Points, in no order, along strands that fork, close into loops and pass close to each other.
Two points are linked if the straight distance between their rows is under 124. Some points are linked to none.
(529): [-15 -27 -23  39 -29   2  11 -30 -12  25 -24  13 -17 -48  -5  -6   4  15
 -29 -17  19 -10  12 -15   7  29  -4   5  -8 -21  -2  35 -25  18  33 -41
 -22  -3 -20 -30  -6  18 -35 -15   7   7 -18  35  10  12  10  18 -15]
(1036): [  7 -10  -4  -4   2  23   5  31  25  23   0 -19 -29  10  19   6 -25 -12
 -32   5  17 -34   2  19 -10  36  19  19   5 -36 -19  -4 -25 -10   3 -14
   0  -2  -6 -28 -31 -12 -24   6  -3   5  16  -8 -11  29  12  18  11]
(584): [ -4  27  38 -13  24 -35 -39 -10  31 -64  17  25  18  10   9 -36  24 -12
   3 -23 -30  29   1   5 -10 -49 -30  -2 -28  39 -12 -12  29  -6  13  31
 -29  47  19   5  11  28  43 -14   5  -6  11   4 -24  -5   1 -15 -46]
(563): [ 12 -29  -5 -11  -8   3  34 -13   7   4   3   2  -1  12  -6  22  -7 -11
 -11   8 -40 -11  21  36   4   7  19   2   4 -15  -8 -21  17 -15  23 -48
  30 -22 -17   0 -20 -34 -19  -1   1 -17 -12 -10  29   9   5 -16  30]
(901): [ 18  -7   5 -13  15 -20 -22  19  29  -6   6 -14  -9  33  12   0 -22 -11
  -6  -1   1  -4 -14  18  12  -3   6 -17   8   8 -13 -38   9   0  -7  22
   8 -10  -6  15   3  -4   3 -19   7 -18  16 -54   3 -14  -3 -22  22]
(386): [ -3   1 -21  -2  -1  43  -4  18   5  41 -22   2 -13 -36  25  -5  -2   5
 -38   4  13  14  10  13   1  55 -18  17  10 -53 -25  20  -1  10  19 -11
  -2  22  -7 -26 -11   5   6   8   6  15  49  26 -34  15   0   4 -26]
(341): [ 18 -18   0 -15  15  22  30  28  33  10  12 -11 -23  16   7  10 -28 -11
 -27  -6   3 -49   3  36 -10  18  30   9  21 -28 -19 -20   0 -12  15  -8
  10 -16   3 -22 -60 -32  -8  32   5   2  28 -13  -8  25  22  17  23]
(766): [ 20   0 -29  -9   7   3  53 -23  -5 -13 -11   0  36  -6 -36  14  24  30
  -4 -11 -19  12  51  21 -24   4  -9  -4  50 -21  -2   3  49  19  42 -23
  25 -33   7   4 -16 -16  28  19  10  -2  31  29 -12  -4 -16  21  22]
(872): [-27   7  -4  -7  18  -6 -32 -28  15  -7 -14 -12  18  27 -21  31 -14   0
  24  36 -11  -2 -27  24 -31 -43 -18   4 -27 -13   9  19  30  -4  -5 -32
  10  28   4  10  23 -22  28   4  15  27   5   4  -6  29   4  15  27]
(324): [ 10   2  13   5  16 -43 -33 -10  18 -68   5  11  19  32   6 -22   5 -12
  -1 -19  -6  -3 -23   7   4 -42 -12   2 -12  39  -7  -7  23  19   0  39
 -22  21  29  13  16  22   9 -30  -6   0 -10   1 -10  -5  -2 -17 -21]
(91): [  3   2 -13   8 -19  33  40 -15 -23   4 -22   6  -4  25 -13  -6  -2  10
 -33  -9   7 -36   9  36 -12  21  29  17   4  -3 -17   8  -8  10   3 -27
   0 -31  41 -30 -40 -30 -47  12 -16   1  -1  22  -2  32   3   3  27]
(915): [ 40 -23   4  -5   7  25  58  21  31  32   4 -20  12  15  31  21  -8 -36
   4 -19   7 -21  16  19  -2  24  10  14  26 -25 -17 -31   7 -33  -3 -10
  19  -3  -5   0 -53 -32  12  28   5  -5  18   0  -8   1  23 -11  41]
(88): [-29 -20  -4  15 -33  10   2  -1 -10  43 -15  10   5 -27  10  -5 -15  -8
  12   4   7  28   5 -25  33  14 -21   3 -38 -12   5   0 -33   4 -23  -5
 -16  22 -12  17  -6  29 -20  -6 -11 -30 -16  22   0 -14  24 -31 -18]
(261): [-19  10  -7   8  -2 -18 -57   3  -1   2 -18  -5 -38 -31  18   9  -6   2
 -19 -16  -2   6  11 -13   2  28   7   0 -17 -13  11  21  -2 -11  28 -24
 -11   0 -52 -33   2  30   1 -27  20  -5  -6 -24  15   8 -12  15 -45]
(194): [ -9   4  -1   9 -16  26  14 -19  -2   3  -7  15  12 -11  -3   8  15  31
   9  10  14 -12   7  -3 -17   0   8  -1  -1 -31 -33  34 -26   2  -2 -27
   6  17  37 -15 -10 -15  -5  13  11  20 -14  45  -8  29   8  17  23]
(1066): [ -8   0   7  -1  16 -28 -49 -17  22 -32  11 -18 -43   0  14  14   6  15
  15  20 -15  -8 -38 -13 -19 -22  19 -11 -26  -9   9  -3 -10  -9  20 -40
  15  -4 -52 -13 -12 -10 -15 -26  11 -14 -36 -42  33  -2   6  36  11]
(840): [-37  48 -20  -4  21  17 -68 -10 -20 -45 -10 -19  -1   0  -8  35  30 -15
 -12  22  -9  16 -38  28 -24 -39 -20   2 -59  16  33  35  53  29   1 -19
 -16  39 -27  12  26  15   7 -14   0  16  -4  -4  17  -7   3  11 -35]
(116): [-36  13   0   7  27 -20 -68 -13   1 -34  -6 -18  -9   9  12  15   0 -31
  -7  19 -27  13 -16   5   0 -21 -10  18 -33   7  20  27  42   8   9   8
 -19  27 -39  15  29  14  10 -15  -5  13  -4 -11  -6   7  10  11 -38]
(738): [  5  21   8  18  -4   7  -3  35  10  -8  28  -1 -43  -5  26 -16  13  39
  -1  14  45   0 -18 -40 -16  23 -16  -5  13   4 -34  28 -60   5 -20  -8
  -1   7  -9 -19  20   9   3  -8  44  17   1   6  -3   3 -15  23   5]
(415): [-13   6   9 -19  14  13 -34  15  24  35  -1  -4 -26 -41  35  -6 -10  -5
 -10  -3 -23  20  31  -3  10  20  -6  -3   3 -22 -13   9   3 -22  11   1
  -4  19 -27  -6  13  17  38  -5  10  -4  36 -22 -21   7  12   2 -46]
(1010): [  9   2  -9 -10 -19  11  45   9 -49  26  -8   8  24 -28  -4 -30  33 -10
   6 -38  -6  34  36   3  33  -3  -3  -8  21  10   8 -19  19   2 -24  50
 -11 -22  24  19  -9  27  10  36 -41 -33  16  -3   0 -27 -30 -37 -54]
(838): [ -7  20  15   5   1   5   1  39  26 -18  31 -29 -57  19  12 -10   9  39
  -8  27  46 -32 -33 -12 -30  14   3   5   8 -11 -30  29 -56 -14 -16  -5
   8   0  -7 -30 -16 -13  -2  19  33  39   8   7 -18  32  -9  40   7]
(72): [ 43 -28 -13   6   3  38  64   8   7  48   1 -21  32  -8  36   5 -20 -46
   6 -10   9   5  12 -11  16  46 -12  27  28  -9  11 -22   1 -11  -5 -18
  12   9 -24  12 -24 -23   2  18   2   2  22  28 -13 -23  13 -21  43]
(931): [-21   8   1  20   6   1 -15 -11 -31 -22   5  16  26  15  -2  -1   1   2
  32  23   3  24 -11 -40   8 -47 -17  15 -40  24  10  25 -11  19 -34  10
 -25  35  16  29  36  20   7 -11  -6   7 -29  39 -14   5  21  13  12]
(687): [ -9  12  18 -14 -15  16 -21  19  18  15  -2   5   0  20  24  -8   1   3
  22  13  12   2  -3  -6  -4 -19   1  -2 -34 -12 -31  -2 -28 -21 -35  -8
  -4  25  12  13  -8   5   5  -6   3 -25 -20 -10 -18  15  33 -17  10]
(679): [ 24 -37  19   3  10  10  46   8  -7  18  12   3   3 -56  21  22  12 -26
   2   2 -37  31  20 -15  34  15  15  -2   6 -12  23 -47 -19 -21  16  -8
  35 -15 -36  -5  -8 -11  17   8  12 -36 -18   0  51 -38 -12 -13 -21]
(559): [-32   4  -5  19 -13 -16 -41 -15 -11  31 -21   3 -24 -38  18   3  -4  -9
 -18 -11 -25  19  25 -29  36  19   3  -5 -18  12   5  16  -3   1  14   4
 -43  10 -55 -20   4  45  -5 -14  -3 -20   4   0  10 -13  11  -2 -62]
(318): [  4 -18  15  -9   2 -10  -9  -5  22  21  16 -15  -9  10  14  17 -29 -26
   7  35 -27  -9  -3  -5  -5   8  17  -2  -5 -15   4 -18   0 -19   4 -39
  13  -8 -37  11  -5 -20 -20  -6  -5 -12 -10 -28  17  -7  17  10  31]
(453): [-34 -14   7   9 -25  -4 -22 -15  -3  26 -12  15  -5 -55  11   9   1   9
  18  -8 -20  24  24 -24  28  10  -6  -9 -28  -9   3  16 -20  -6  -4   7
 -17  17 -13  -1   5  36   7   6  -1 -29 -25   9  11 -15  17 -11 -45]
(50): [ 11   1  12  -4   2 -36   2   0   2 -12  19  25  19  10 -38  -8   8  25
  39 -16  16  -9   0 -25  -6 -28  -6 -17  24  28  10 -13   2   9  -7  42
   4 -12  25  23  22   1  24 -10  -2   4 -11   7   7 -16  -7   7  22]
(692): [ 18 -12  -6  -3  -3  31  41   6   9 -16   1   0 -22   6  -8  -3   0  20
 -34 -22   9 -49  11  41 -18  11  45   0  37 -24 -36  10   4   5  29  -7
  17 -28  30 -31 -66 -31 -18  35   3  11  13   9 -17  31  10  20  17]
(298): [  9 -11 -19   4 -11  40   5  17  -1  36 -25  -3 -11  -4  17   8 -10  -8
 -41   3  15  -6  11  29  -2  59  -8  26   0 -40 -22   3  -9   5   9 -29
   7   9  -3 -27 -21  -8 -31  -9   0  -5  22  20 -20  27   0  -9   3]
(1048): [-22  -3  -1   9  16 -34 -62 -27  13 -46  -8 -16 -27   8   7  24   9   5
   8   4 -12  -9 -55   5   5 -22  20 -25 -30  21   5   1  25   8  15 -18
   0 -11 -31 -11  -6  -4 -17 -30 -12  -6 -34 -55  32 -25  -5   3   4]
(357): [ 11 -15  -3  -9 -22  25  42   2   1  22   0   5  34 -11   0   8   1   0
  32 -13   8   9  22   3   7   7  -7   3   1 -32 -10  -4  -8 -16 -16  -6
  22   2  24  20 -23  -7   4  25  -5 -24  -9  21  -5  -2   0 -26  29]
(635): [-25  -2   1  -4   2 -25 -54 -50  10 -41 -32  11 -13 -10 -13  28  11  15
   0  -9 -42   4 -35  28   5  -9  18 -30 -36  44  -1   9  42  -6  33 -24
   5 -16 -14 -24  -3  -1 -16  -8   6   1 -32 -48  39 -24 -23 -34  -6]
(957): [  5 -10 -19   9   2  10  19 -12  -2  22   8 -16  21  16  -5   8 -40  -6
  -8  12  11 -17  -6  -9  -3  29   0  24  34  -9  14  -4  -8  11 -11 -10
  -9  -5  13   0  17 -19 -15  11 -19  30  14  35 -27   6  -2  29  50]
(167): [ -7  34 -18 -36   2   3 -29   3 -12 -15   2  26   8   6  -3   1  10  22
   4   1 -11  28   1  11  -1  -3 -13 -18 -16   3   2 -12  26   4   5  -6
  -6   4  -2  11   9  -7  27  -6  10  -9  22 -11   3   5 -19   2   3]
(590): [ 31   3   1   1   8   2   4  29  -5  12   0  -3 -20  27  21 -10 -19 -16
 -24 -21  18  -9   0   1  19  16  18  -7  20  20   5 -31 -17   5 -11  30
  -1 -29   7  -3  14   5 -19 -23  -1 -23   1 -34  13 -15 -12 -15   0]
(988): [  7 -11   4   7   3  -9  -3  -5   3  14  17 -10  17  26  18 -14 -34 -29
  14  10  -9  10  11 -21  22  -2  -7  18  13  14   6  -9  -5   3 -26  20
  -7   9   0  31  22  10  -1 -16 -15 -13   4  13 -20  -1  20  -8   5]
(1085): [ 20 -11 -13 -11  -8  -1  55   7  -8  21   1  -4  44   5 -18   9   5 -15
  30 -28  -5  11  35  -5  16   4 -21 -11  32  -8  17 -21  27 -14  -4  17
  14 -27   6  30 -10  -1  24  21  -4 -26  19  10  -2 -32  -6 -31  12]
(1002): [-15   0 -21  11 -32  28   0   7 -33  32 -17   8  18  -1   3  -7 -13 -12
   6  18  16  37  -6 -26  27  21 -31  10 -51  -3  10  -1 -24  20 -27 -19
 -13  20 -17  19 -16  12 -44 -23 -15 -36 -10  22  -1  -7  10 -36   8]
(47): [  4   7   5  17  17  -7 -22   1  -3 -19  15 -11  14  41  23 -25 -17 -24
   7  33   4  23 -13 -41   8 -15 -15  31  -8  20   1  -3  -8  30 -37  13
 -11  21  -4  35  34  11  -6 -25 -14 -11   0  13 -29   5  22  14   8]
(78): [ 20 -40  19  -3 -10 -18  55   5   0  14  11   1  12  -1 -27  15   2 -22
  19 -18  -7 -29  -4  15  17 -25  10 -27  18  -2  18 -49  -8 -29 -10  13
  19 -38  11   4 -24 -21  -7  34 -18 -24 -24 -32  43 -28  -4 -14   0]
(544): [-13  -6  -9   6 -19 -14  14 -38 -34  -7 -10  25  17 -18 -33   9   2  16
  26 -15  -8  -3   4  -7   6  -5  10 -11  -6  18  39  14   0  10  -7   5
  -4 -24  29   7  22   3 -15  10 -20  -3 -36  11  33  -4 -20  10  -5]
(764): [  6  29  -1  -8 -18 -23  14  -4 -39 -12  -1  28  24 -11 -16 -40  37  11
  -1 -37 -15  20  33  -5  22 -16   9 -16  19  39   5 -15  22  10 -12  64
 -31  -8  32   8   5  31  13  17 -37 -12   2   7   2 -12 -27 -23 -66]
(990): [ 10  -6  29  11  21  23  30  22  42  18  24 -35 -36 -10  15 -10 -10  19
  -6  25  28 -39 -13 -28 -30  21   4  10  36  -6 -31   6 -51 -15 -16   6
  17   1   1 -12   1 -17  14  28  14  38  19  21 -44  13   2  41  26]
(1058): [ -9 -49 -16  22 -35  37  64 -23 -27  19 -14  11  13 -46 -21  -1   5  12
 -12  11  -7  25   4  -1  10  19 -18  21 -26 -23  13  -8 -37  28  -4 -45
  18  14  -3  16 -24  -4 -45   4 -20 -15 -25  44  20  -1  12 -20  12]
(620): [ -9   2 -14   8 -17  11   4 -10 -23   4 -32   2  -1  39 -14  -2 -21  -7
 -27 -12  11 -31  -8  30  -3  21  22  13  -3  13   9   2  10   8  -3 -12
 -22 -31  33 -14  -3 -14 -48 -10 -22   4   2  -7   0  18 -10  -8  19]
(339): [-27  12  14  13  26  -6 -53   1  13 -25  -6 -30  -1  29  17   1   7 -32
   0  51 -11  13 -30   3 -10 -34 -22  28 -43  -9  11  23  35  13 -13   0
   1  40 -24  16  38   5  19  -9  -5   4  -7 -14 -27  25  26   7 -33]
(649): [ 51 -30  16  -1   6  -9  67   7   3  -4  27   7  14 -23 -26   4  24   2
   6 -12   9 -36   8  -9 -10 -14  17  -9  43   2  19 -48 -30 -10  14  10
  31 -34   8  -3 -14 -26   7  18  -1 -12 -30  -9  41 -24 -12  17  19]
(158): [ -4  26 -20 -31  12   8 -17  -9 -14  10  17  16  13 -10  -3   8   8  24
  26  40 -23  36   4 -28  -7 -18 -22   3 -21   3   8  -7  13  -1  -3 -23
  -8  22 -27  20  15  -4  31   1   6  -3  23  13   6   4  -9  32  10]
(286): [ 10  -1 -17 -15   0 -16  47  -9  -3   2  -1  10  43   3 -43  13  21  25
  26 -15  -6   8  43  -5 -12  -8 -24 -21  38  -8  13 -17  40   4  27   2
  14 -33  10  20  -9  -2  33  16   3 -14  27  16   1 -31 -14   4  23]
(641): [ 15  28  23  23   4 -10  -5  42  14 -16  31  -2 -37  -2  22 -26  11  28
  15   5  44   8 -13 -56  -6  -9  -1 -16  11  35 -26  11 -76   0 -33  16
   4  -3  -3   4  27  27   5 -20  29  -5 -17 -12  11 -14   1  15   6]
(281): [ 14  26   2   4  -9 -11   4  22 -34  -3   4  19 -11 -20   8 -33  17  11
 -10 -34   6  22  15 -24  33   1  10 -20  17  37   3 -10 -26  15 -19  54
 -13 -15  20  -3  20  43   2  -7 -11 -24  -7  -2  18 -20 -13 -17 -58]
(230): [-31  15 -29  -5  24 -18 -47  -8 -11 -18 -11 -20  -6   2  -8  14 -18 -15
 -13  26 -13  11 -18  11   5   4  -6  20 -20  -5  43  24  38  12  17  12
 -14   3 -35   9  28   0  -1  -8 -11  32  17  -9   5  15  -9  27 -20]
(917): [ 49 -15  30  -1  11  19  47  24  40   4  19   4   3 -23   5   7  31   9
   5 -21  19 -16  26   2 -35  11  10  -7  49 -29 -46  -5 -13 -10  18  18
  37 -12  18  -3 -26 -21  31  21  27   4  10   7 -23 -12   0  24  30]
(978): [ 24 -36 -10   0  12 -54 -16  -8   8 -27  -2 -17 -10  14 -34 -13 -11   4
  -4 -25  -1 -32 -33  14  13 -20   3 -25  31  50 -10 -28  37   2  13  41
   1 -21  10 -32   4  13   5 -22 -10   7  10 -72  14 -25 -33 -22  10]
(703): [ -3 -14   6  -6   5 -22 -16  -5  19   0  13 -23  -6  41   3  12 -33 -34
 -10  30 -22 -11 -32  12   2   0  18 -12  -4  -3   2 -27  23   1   5 -26
   5 -22 -29  14 -12 -25 -35  -5 -18  -8   3 -52  17 -14  13  -3  40]
(528): [  6   7 -23 -14   6   9   8 -15 -12 -15 -12  12   4 -22 -13  -1   9  32
 -18 -19  -7  -4  25  21 -15  26  10  -1  26 -19   4  17  34  16  39 -14
  14 -22  18 -14   4 -13   7   9  13  18  23  10  -2  22 -35  19  -4]
(667): [-20 -25 -26  38 -33  13  41 -32 -22  23 -20  30  -5 -54 -15 -11  13  27
 -21  -1  16  13   4 -19  13  21 -17   2 -15 -20  10  23 -33  41  19 -34
 -16  -4  -4  -7  -6  10 -39   2  -1   4 -18  55  14  -8   8   9 -11]
(330): [-35   6  14   1   7   6 -41 -21   0  10 -18 -22  20  35   2  25 -16 -32
  27  56 -24  19 -23   8 -16 -38 -21  20 -41 -13   8  28  39  -4 -21 -32
   7  45 -17  19  27  -9  20  -2  -2  14  -1  10 -30  31  29  -8   2]
(160): [-18  35   7  15   4   3 -20  19 -16 -49   7  -2  -7  44  -8  14  18  24
   5  13  42 -27 -50   5 -29 -25   0  -8 -10  12 -18  38 -19  12 -30   8
 -15  22  33  -8  16 -11  -5   5  21  53  -6  28 -15  24  -7  19  33]
(41): [-15   1 -28  -5   9 -24 -15  -3  -7 -14 -23   2   7  21 -20 -10 -23 -14
 -34 -16 -37   1  14  33  20   9   4   5  28  21  14 -12  72   2  21  29
 -27 -22  -3   4  10  15   9   9 -18  14  44 -27 -12  -2 -32 -36 -31]
(34): [ 31 -15  14  -6  -3 -39  32   1  16  -1  23  10  13  11 -53  -8   9  21
  31 -24  27 -42  -5 -17 -16 -30  -2 -23  46  22   2 -31  -9   2   1  36
  16 -28  24   4  -1 -13   9   4  -3   8 -11 -10  22 -31  -8  13  36]
(784): [-22  38 -22 -16  13  18 -40 -37 -14 -23 -13  13  17  13 -18  41   8   4
   6  27 -25  23 -26  24 -37 -37 -23  -5 -55   3  20  29  36  14   0 -42
   8  33  -5   7  20 -16  19 -14  20  14   3   6  29  10  -8  13  -2]
(1029): [  8   2  -8   1 -12  13  16 -20 -13 -13  -6  23  10 -33  -6  -2  23  38
  -2 -12   9  -3  25   3 -14  17  15 -10  17 -24 -13  36   2  14  26 -13
  12 -11  30 -15  -2  -7  -5   6  13  13 -14  27   3  18 -17  16  -3]
(824): [ 25  15  27  -7   8 -18 -10  34  24 -12  24   4 -31   8  11 -17   9  23
  13  -6  34 -14 -19 -31  -9 -22  20 -25   8  24 -17 -15 -57  -7 -22  24
   8 -14   6   4   4   9   1 -19  15 -12 -21 -27  16 -10   8  13  14]
(474): [ 14 -21  12   5  -7 -18  17   0  18  23  22 -23  20  51  14  -8 -44 -48
  17   2 -15 -10  10   1  18 -10   6  13  22  10   3 -16   5 -14 -31  12
  -3   4  -3  29  -6  -5 -12  -2 -30  -7   1  -3 -20   0  30 -24  25]
(21): [-21  14  -5  27  -5   5  -6  -6 -31 -22   5  14  12  18  -5   6   3  15
  16  14  34  -3 -23 -36  -4 -22  -6   3 -20  19  -2  41 -30  17 -29  -2
 -32  18  24   4  33  11 -17  -8   5  30 -29  39  -1  10  10  24  28]
(1060): [  1   4 -16 -23   7   8 -11 -10   0  21  15  -6  14   6   3  17 -24 -12
  19  52 -29  27   3 -12  -5  13 -21  17  -7 -14  19 -11  20  -1   2 -48
  18  11 -39  22  10 -19   8  -5   7  -7  21   9   2   2  -2  16  23]
(292): [ -6 -20 -15  11   4   6  -2 -16   4  28   5 -19  -3  -9   6  -1 -35  -4
 -14  30  11  -9  -9 -28  -7  27  -9  27  10 -12  20   7 -21  14   3 -27
 -17   8 -18  -6  23  -8 -21  -6  -5  25   5  20 -12   7  10  40  25]
(652): [ -8 -15 -18  15 -39  34  41 -12 -34  25 -14   2  24  -3 -15   0 -12  -9
   1  19   2  24  -2 -10  10  24 -23  21 -48  -2  17  -6 -31  15 -22 -42
   6   3  -2   8 -28 -11 -62 -14 -28 -27 -19  28  15   6   2 -30  32]
(694): [ 13  25  -5  -1  -2  -4 -17  26 -17 -14  -2  15 -16  13  16 -26   1  12
 -22 -30  24   2   3  -7  16  21  11 -10  21  24  -8   3 -11  13  -9  36
 -16 -16  21  -5  21  25  -4 -21   4  -8   2  -9   0  -6 -15 -13 -27]
(327): [  0 -30  13  -8 -19 -27  26  -1   1  12  11  -3  10  33 -22   2 -25 -35
  15 -11 -17 -32 -13  24  33 -36  18 -27   6  17   0 -31   8 -27 -15  24
  -2 -30  12  10 -36  -7 -17  30 -32 -23 -17 -36  20 -22  25 -41  -4]
(1031): [-14 -27  -7  15  -2  -7  -7 -35   8  17   4  -5 -26 -40   8   2  -8  18
   7  12  -1 -11   2 -38 -11   5  -2  11 -11 -16   9  29 -32 -10  20 -43
 -10  13 -33 -19   9   5 -12 -12  14  10 -33  17  12  14  16  44   4]
(881): [-20   9 -18   4  14  17 -13 -12  -4  27  -6 -31  12  15 -10  15 -29 -13
   3  71  10  13 -31  -9 -13   8 -27  43 -12 -22  33  15  -2  25 -14 -21
   6  26 -16  -3  33 -20   2  13   2  41  22  32 -30  31   6  35  22]
(885): [ -9   3   6  -7 -33  17   2   3 -25   4 -40  21 -13  -9   0  -2  22  -2
 -13 -13 -24  11  20  37   6  24  12   1 -43   4   0 -18   1 -11   7 -25
  11 -28  16 -14 -19   2 -35  -9   3 -51 -27 -22  24  -4 -17 -54 -19]
(657): [-12 -13   5  -4 -28  12  13 -19  -1   8 -31  12  -9   3 -10  10   2  -9
 -24  -1 -37 -18  21  51   0  12  27  -2 -31  -4 -20  -4  11 -20  22 -46
  17 -27   2 -12 -40 -18 -42  -8  -5 -28 -18 -20  27  17   6 -42  -4]
(535): [ 18  18 -11 -22  -6  16  38  11 -48  15 -11  25   0 -30   2 -25  45  13
  -3 -28 -16  30  35  13  17  13  15  -6   1  12  13 -30  23   7   9  14
  -3 -46  21  -5  -9   6   0  21  -2 -35  16 -14  15 -24 -45 -22 -24]
(1076): [ 12 -19   2   0 -12  26  38   0   8  14  19  14  15 -25   1   0   7  25
  25  20   8   0   9 -28  -6   2  -1   7  -3 -21 -15  -6 -44  -3 -11 -19
  15  12  18  14  -6  -6  -1  16   4  -5 -24  32   3  -1   7  12  32]
(804): [-15  17 -11 -23  -3  36 -25  12   4  39 -12   6   1 -26  25  -4  -1  -3
 -13   6  -8  28  21  15   0  29 -15   6  -2 -42 -21  11  12 -12   8 -12
  -8  34  -6 -11  -6   5  35   7   3   3  45   8 -36  17   7  -8 -33]
(310): [-27  44  10 -17  20   3 -41  20  -8 -28  12   2  -7  -8   1 -22  32  15
 -15  -4  13  18   0   8 -19 -15 -13  -5  -5   3  -2  36  11  -9   3  28
 -26  50   9 -11  31  19  43   9  23  47  18  13 -30  25  -2   7 -44]
(665): [ 63 -24  29   9  -1  18  74  24  14   4   5  12  25 -42   3   9  46 -13
   9 -30  36  17  27   3 -20   7   1 -11  48 -25 -31  -7 -18  -2  12  45
  41 -24  24   2 -30 -11  27  34  12 -15  -6  -4   2 -33  -8   8  -3]
(153): [ 16 -26  21  -6  18 -64 -28 -13  30 -19  21 -13 -22   4 -22 -12  -6  14
  26 -21   1 -36 -32  -8   1 -48  12 -28  22  38  -6 -17   4 -14  11  43
   9  -5  -7 -11  -9   6  15 -29  -6   8  -9 -54  17 -21   0   5   9]
(1034): [ -2  47  -3 -20  -6   9 -38  29 -17 -32  -8  31  -8  13  12 -26  16  21
 -21 -22  22  22  -7  10   3  15   0 -20  -7  21 -16  -4   3  10  -6  20
 -23   6  21  -5  17  16  12 -19  13  -9   0 -18  -7  -5 -11 -27 -25]
(112): [ 17   4  16 -21  19  -5   6  11   6  28  15   9 -10 -45  23  17  11  -9
   5 -15 -46  36  33  -9  33   6  16 -31   7  -4   8 -38   4 -29  22  13
  20 -18 -37  -4  -4   4  33   3  14 -36  16 -19  34 -38 -15  -8 -26]
(801): [ 22 -23 -26   9  -1  24  51 -14  -3  31  -4 -23  33   9   2  17 -38 -23
  -5  -2  -6 -12  14   9   1  46  -6  30  44 -23  16 -10  17   2   3 -30
   8 -10  -1  -1  -5 -18  -8  20 -16  19  28  36 -25  -4   0  10  50]
(825): [-23  -3  -6   7  20 -33 -54  -9  18 -19  -4 -25 -52 -17  17  16  -9  12
  -4  -3   0  -3 -19  -6 -13   9  11   8 -20 -24  32  24  -2 -25  34 -23
  14   2 -59 -22  -3  14  -2 -24  16  23 -21 -45  14  14 -16  28 -29]
(350): [ 15  -4  21 -14  25   2  -6  15  29  33  16  -5 -12 -33  26   2 -16  -8
  10 -11 -20  12  33 -15  13   7   2 -11  23  -6  -5 -16  -2 -24   7  14
  17  -2 -18  12  16   7  37  -9  16 -15  24 -22  -3 -12   9   2 -13]
(265): [-25   2 -20  14  -3  -3 -23 -23 -22 -24 -45  -7   6  37 -21   3 -27 -21
 -35  -7  -1 -18 -19  37   0  11  10  19 -10  25  28  11  43  18   7  -2
 -27 -25  15  -2  23  -7 -36 -18 -22  25   9 -18   2  12 -19 -15  -1]
(937): [ 25  -3  40   5   9  17  38  29  39  21  27  -4  -9  -7   5  -3  15  15
  17  -7  31 -33  10 -20 -23   0  11 -10  40  -5 -48  -4 -38 -18 -20  29
  18  -8  31   4 -21 -17  20  25  10   9  10  18 -27  -7  12  18  33]
(808): [ 13   5  15   6   9 -57 -15  -5   0 -63  19  31  21  22 -20 -19  20   9
  28 -24   6  -2 -24 -16   1 -56 -13  -7  -5  53   3  -6   8  27 -11  55
 -11  10  33  21  24  19  16 -29 -12  -1 -26  11   3 -15  -2  -5  -5]
(704): [-20  32  23 -16  20 -10 -44   1   8 -28  12  16   5   0  11 -28  23   1
   1  -6 -22  31  16  -6  -8 -37 -17  -3 -20  20  -8   9  17 -12   2  26
 -29  50   1   8  24  24  52  -5   6   5  12   7 -27  19  12   4 -44]
(702): [ 29  -3  31  -7  15 -43  -1  11  23  -2  35 -11 -39  -5 -11 -22   2  23
  23 -29  30 -43 -21 -35  -7 -40  30 -33  32  32   5 -13 -50 -28  -1  32
  14 -21   0  -8 -16   4   0 -17   4  12 -15 -34  18 -15  14  27  -5]
(642): [-27   8 -25  18   3  -4 -31  -6 -24  -7 -20 -22  17  37  -9   6 -36 -39
 -31  28   2   7 -16  16  14  24  -8  34 -12  -5  35  15  30  30  -6  10
 -21   2 -14   8  26  -2 -30 -19 -30  24  20   5 -14  22   0   7  -2]
(372): [-29  35  14   4  10   7 -37  27   0 -31  -1 -13 -12   0  -1  -8  23  16
 -18  -4  39  -5 -10  17 -25  -5  -8   0   1 -16  -2  53  -5 -11   3  26
 -11  43  20 -23  27  14  25  18  36  71   4  18 -39  30  -9  -5 -30]
(444): [-22  41  12   5   9   7 -38  30   7 -56  -4 -20  -9  40 -14   5  30   8
 -13  19  40 -20 -56  41 -31 -38 -10   3 -21   3 -12  34  -4  11 -15  31
  -2  46  34 -18  22   2  12  19  28  66  -7  13 -36  23  -1 -10   4]
(335): [-15  18  -5 -15 -31  23   6  -9 -36   9 -34  29   9 -25  -6  -9  21   9
  -3 -23 -21  25  35  23  12  21   7  -8 -23   7   7  -4  26  -7  10  -7
  -8 -23  25  -1  -9   9  -8  12  -7 -36  -5  -7   9 -11 -26 -44 -35]
(664): [ 18 -28  15   0 -13 -26  42  11  21  21  21 -17  23  49  -6  -9 -26 -45
  26 -22  -5 -29   8  16  28 -37   5  -6  27  11  -7 -30   0 -32 -31  36
   2  -5  16  23 -40  -3  -3  22 -30 -20  -3 -11  -3  -6  38 -45   8]

A fork is a point with three links, a tip a point with one. Leave the first point through the second and follow the links. Name the first fork or tip that comes.
(1036); (298) => (679)
(91); (620) => (116)
(764); (1010) => (318)
(415); (804) => (341)

Name the points in between on the shortest way along the links from the first point to the second, in order.
(702); (990) => (824) (641) (738) (838)
(559); (1058) => (453) (88) (1002) (652)
(694); (657) => (590) (901) (703) (318) (563)
(112); (840) => (350) (415) (804) (386) (298) (1036) (341) (692) (91) (620) (265) (642) (230) (116)
(335); (1060) => (885) (657) (563) (318)
